Each row is a point on a landscape with many valleys, with its height.
From any point a ball rolls to the lowest of the 6 points nearest to it. It stops when none of these is lower. Distance is the straight distance between rows; heights are no part of it.
Lume h=27.4: [133 120 116 125 135 165 148 129  91 137 122 152 110  86 142 102  97 147
 159 151 150]
Fibi h=8.2: [117 187 109 126 118 132 149 104 121 110 194 184 131 153  66  99  89 125
 114 164 168]
vubi h=27.0: [142 145 129 150 123 158 163  52  87 130 136 186  96 122  97 101 129 159
 148 197 149]
Zakol h=25.2: [120 142 112 117 134 116 155 130 137 106 150 182 122 135  80 105  94 100
  97 118 160]
tuket h=28.0: [141 117 116 105 147  87 159  83 129 111 124 175  86 149  93 135 163 152
 142 142 141]
bogid h=22.5: [134  89 180 134 107 124  84 105 116 155  77  94 149 134 140 132 175  94
 147  72 106]
Bibeb h=25.3: [116  72 159 134 135 102 198 104 102 113  91 151 103 104 140  99 155  97
 128 130 159]
zavi h=35.5: [108 121 101 119 150 122 128 172 151 114 149 124 174 108 118 140  79 112
  83  87  96]
nobin h=30.6: [120 145 101 122 143 133 126 156 131 114 163 161 157 111  97 127  78 114
  75 103 126]
Tez h=23.9: [129 173 102 154 110 141 123  78  99 120 176 177 118 130  86 116 106 183
 165 178 129]
feti h=74.0: [128 114 119 138 123 174 107 164 105 144 114  72 147 107 198 119 124 121
 160 130 128]
mar h=32.2: [121 164  95 152  85 158  43 159 163 127 145 126 151 157 132 141 127 139
 129 111 117]
dopi h=25.5: [123 100 144 125 118 111 208  89 106 112 119 178  83 131 106  85 135  86
 113 163 191]
Vud h=43.6: [104 104 126 110 152 105 180 158 151 107 153 138 154 104 109 127  79  84
  70  84 117]
Batad h=23.5: [126 149  96 103 139 112  92 140 167 116 150 148 123 163 101 149 116 146
 118 123 120]
gemu h=11.5: [142  80 204 124 110 141  98 135 121 159  83  79 174 114 143 143 183  94
 156  56  97]
kozu h=49.2: [119 113 135 107 136  90 117 144 154 117 113  83 145 151 130 143 142 105
 111  85 117]
Vuf h=28.5: [141 136 109 122 130 140 112 139 117 124 109 115 109 118 158 123 135 143
 153 136 136]
Nof h=28.2: [123  81 136  98 161  45 181  92 162  90  94 153  72 161 104 134 182 113
 117 107 152]
vokur h=20.3: [129 174 121 154 102 119  68  78 138 133 142 143 111 165 111 145 144 176
 162 157 136]
Kaz h=6.0: [107 183  68 145 107 186  69 181 148 140 190 135 163 136 149 143 100 160
 144 148 101]
vago h=55.5: [106 103 100 108 150  97 113 162 171 120 154 109 159 158 103 157  99 107
  88  97  93]
tepo h=56.8: [119 127 101 125 123 150  77 171 139 136 118  98 151 131 155 123 123 119
 133 110 108]
gan h=66.3: [109  96 137  88 144  96 134 158 152 122 131  73 162 152 115 161 125  89
  84  84  85]
tugab h=70.1: [ 95 112 150  85 131 119 136 178 141 134 134  58 198 140 145 171 126  88
  79  73  60]
vere h=24.8: [141 110 140 127 141 137 162  99 105 125 124 176  89 111 122  99 130 150
 142 145 161]
gisiv h=25.1: [128  65 165 125 151 119 207 117  92 125  84 121 109  84 148 105 157  97
 147 139 156]
vupe h=26.2: [154 145 147 150  99 119  75  91 132 152  97 139  95 153 129 131 176 144
 157 141 140]
tuze h=39.9: [ 94 121 106 108 135 137 146 162 128 120 136 124 159 109 135 124  89 108
  96  97 107]
kos h=39.2: [131 149 133 174  86 173  34 143 138 148 128 127 132 126 153 129 150 143
 143 108 125]
pomo h=71.9: [107 100 102 115 156 109 113 190 164 131 166  83 184 151 113 211  74  95
  52  84  46]
kinuk h=58.9: [147 112 167 177  92 176  59 151 125 185 112  84 150 108 184 121 154 115
 153 100 127]
Nas h=23.2: [117 144 123 119 124 143 153 116 104 102 143 169 120 113 105 100 103 107
 110 141 160]
sigam h=57.3: [108 116 104 128 125 150 119 180 108 116 131 119 165 103 162 119 110 129
 126 108 124]
tul h=31.5: [149 135 112 134 140 188 128 129 100 158 140 137 111  82 160 113 104 169
 173 169 138]
vopo h=28.4: [183 173 166 177 119 111 109  57 134 165  78 119  69 138 105 128 170 183
 153 199 133]
Muziz h=24.7: [160  88 153 122 154 121 169 110 103 136  69  96  92 107 167 118 150 125
 156 150 150]
duf h=27.8: [100 173  69 136 110 174  65 191 161 139 153 127 163 133 164 137  93 149
 132 116 110]
daka h=31.3: [151  88 177 127 123  93 130  94 121 128  74  75 117 138 141 139 192  87
 129  94 134]
losi h=29.2: [116  98 132 124 132 148 180 141 101 118 129 148 130  93 126  89 110 101
 113 118 140]
pulo h=34.8: [124  89 175  87 139 132 184 150 108 129 100  63 169 125 165 127 176  91
 126 107 107]
lavig h=24.2: [153  94 133 118 145 110 168  90 114 121  93 153  90 122 130 116 152 143
 147 155 153]
Puf h=41.9: [ 91 124 119 120 133 127 147 177 116 123 146 110 194  99 140 160  77  99
  71  88  71]
Viz h=27.1: [113 116 144 117 131 109 184 120 122 100 134 168 119 135  96  87 132  82
  95 129 178]
vavuz h=29.3: [115  95 148 106 137  90 163 127 125  99  86  93 116 149 135 131 172 113
 129 112 125]
sipun h=8.9: [119 163 115  96 133 107 199 131 159  84 185 161 101 165  63 105  93  92
  59 184 177]
Voget h=42.9: [141 119 149 141 117 172 119 160 120 174  95  50 117  92 197 111 124 132
 180 142 126]
Kidap h=26.1: [121  86 151 121 131 130 188 135  99 108 113 120 131  95 145  98 149 106
 135 118 131]
bov h=36.0: [ 86 135 119 125 117 146 156 160 116 112 153 119 168 102 114 116  55  76
  45 109 117]
Keros h=18.0: [125 157 111 119 131 131 137 121 132 115 166 197 138 125  91 110  89 146
 128 136 141]
mosu h=25.0: [158 159 121 120 143  97 116  65 126 114 120 158  94 173  94 146 157 176
 146 166 132]
Fid h=40.2: [141 106 182 119 113 159 129 152 102 166  84  28 164  99 189 114 158  92
 147 115 112]
ziva h=26.0: [126 102 199  97 121 138 126 144 119 145  90  53 181 145 148 136 177  82
 113  76  97]
ren h=27.2: [139 102 166 118 128 114 137 123 117 131  79  68 126 141 164 121 161 101
 151 115 144]
fatu h=25.6: [168 138 153 141 123 150 119 107 125 189  80 103  62 106 152 113 125 174
 165 177 142]
kisoz h=61.9: [112 117 139 110 138 150 159 168  97 128 111  71 169 101 182 128 143 114
 132  97  99]
Baraz h=21.5: [116 182  86 155 127  84 102  67 141 113 208 165 120 179  79 153 107 191
 181 168 111]
liziz h=29.7: [176 135 169 161 107 116  85  75 126 164  81 132  86 157 107 140 184 167
 151 154 136]
govag h=54.7: [ 99 107 149  97 138 141 197 164 102 116 131  96 187 104 150 133 114  90
  84  82  89]
sul h=44.5: [104 150  86 113 132 154 106 182 133 128 151 134 169 108 146 130  98 139
 118 118 105]
Tideb h=17.0: [133 164 110 128 131 100  88 113 147 114 176 153 122 167  89 151 118 172
 145 138 121]
Zaru h=23.3: [168 146 118 135 137 111 151  59 121 127 104 141  76 152 122 130 158 174
 162 171 149]
potus h=32.3: [133 132 105 112 138  92 114 123 142 101 120 142 105 156 114 141 152 143
 139 125 131]
gukez h=68.0: [ 94 130 111 129 135 157 128 190 105 130 132  84 184  93 166 137  89 116
 100  96  75]
Zak h=21.1: [136 170  87 136 119 145  89 113 135 127 174 157 127 156 140 137 121 176
 163 162 119]
Tosuz h=21.4: [121 178  85 140 128 143 106 113 136 113 200 175 140 136  93 143  95 178
 149 151 130]
Nazo h=21.8: [151 179  94 144 133 117 111  78 118 127 139 157  92 141 119 138 147 187
 171 195 128]
Ton h=31.6: [155 115 152 130 127  84 109  80 134 131  61 124  72 164 117 133 186 138
 138 136 147]
rade h=75.1: [107 152  77 154 112 198  78 189 137 147 144  92 162 103 192 132  94 159
 156 142 117]
fir h=37.5: [134 117 119 115 142  74 150 121 164  97 172 192 106 146  59 137 119 104
  77 122 154]
guv h=25.4: [132 157 117 137 114 138  54 125 150 136 133 139 122 166 122 150 142 141
 144 117 132]
Mos h=27.7: [105 129 135 106 129  89 191 123 153 101 150 165  87 156  89  95 128  76
  70 176 200]
buz h=34.4: [120 165  84 136 116 173  96 154 125 138 141 144 145 118 161 130 105 171
 165 143 128]
Mik h=23.8: [135 131 136 130 124 126 182  78 112 117 135 195  92 136  80  99 138 127
 120 160 176]
gez h=25.9: [175 115 154 137 119 133 132 118 114 168  70  67  81 116 171 109 145 136
 165 155 140]
Fugo h=25.8: [115 175 103 128 118 155 122 165 126 123 173 170 156 110 110 109  70 124
  95 133 126]
sodez h=56.9: [129 114 151 184  94 176  35 147 146 152 121 114 148  90 182 145 151 146
 183  84  94]
lote h=33.5: [115  93 136 107 158  79 169 117 152 102 145 160 109 145  94 133 134 109
 105 111 142]
Dif h=24.9: [161  99 152 132 155 137 184  81 103 150  78 145  63  94 128 105 156 156
 147 186 148]
kug h=7.2: [159 139 161 180  98 164  64 108 133 177 104 116 107  98 147 137 146 141
 167 126 127]
duba h=19.3: [134 156 122 125 124 111 162  68 120 105 167 192 106 139  60 121 108 143
 116 157 160]
rulil h=40.5: [ 93 155  71 134 144 149 113 198 140 137 159 120 192 106 152 161  66 127
  87  94  78]
gik h=21.2: [133 168 109 134 124 104 129  72 121  99 175 180 121 147  77 124 107 181
 150 160 133]
num h=45.6: [101 157  85 149 102 167  57 191 153 139 142  92 167 140 179 145  99 123
 113 104  99]
ral h=22.6: [156 148 128 144 123 128 111  96 116 152 115 126  96 134 146 134 142 173
 166 180 141]
movo h=49.6: [ 95 136 109 140 120 131  69 190 161 143 145  85 172 149 133 163  97 112
  92  78  74]
lege h=37.4: [149 107 177 144 102 144  85 138 112 167  86  54 131 108 176 124 144 103
 162 102 126]
masat h=26.9: [116  82 146 116 144  98 193 129 116  95 118 125 133 107 122 118 143  91
 112 100 142]
kela h=22.4: [135 150 106 118 146 103 132 113 156 104 199 188 134 146  50 141  96 135
 104 136 138]
nasuk h=37.7: [119 106 122 111 152 106 153 148 161 104 164 152 136 119  83 132  82  83
  65 115 116]
tisan h=26.3: [125  57 163 107 147  65 196  96 132  98  76 115  88 145 130 129 189 104
 130 126 150]
mapo h=22.0: [170 140 185 176 118 127  72  92 133 174  73 130  95  92 137 136 184 165
 153 119 127]
fadem h=25.7: [138 104 122 111 146 102 144 124 118 116 108 133 106 134 142 127 143 131
 138 136 149]

Where does a ball stop that starts at each point below?
feti | Tideb
pomo | Fibi
vere | Fibi
Dif | Tideb
gan | Fibi
tuket | Tideb
gukez | Fibi
kisoz | gemu

Call two points neighbours if one is among the 6 nearest of the other. Go from one point of each pair to the other, from neighbour to neighbour, staying as low as possible. Name the highest point that can't be avoided.
Tideb / gemu | ren
Kaz / kug | mar
Fibi / Tideb | gik

For each start below, name every point that the ball comes to, in order.
tepo | Vuf, ral, vokur, Tideb
Ton | Zaru, Nazo, vokur, Tideb
nasuk | Zakol, Keros, Fibi
Lume | Nas, Keros, Fibi
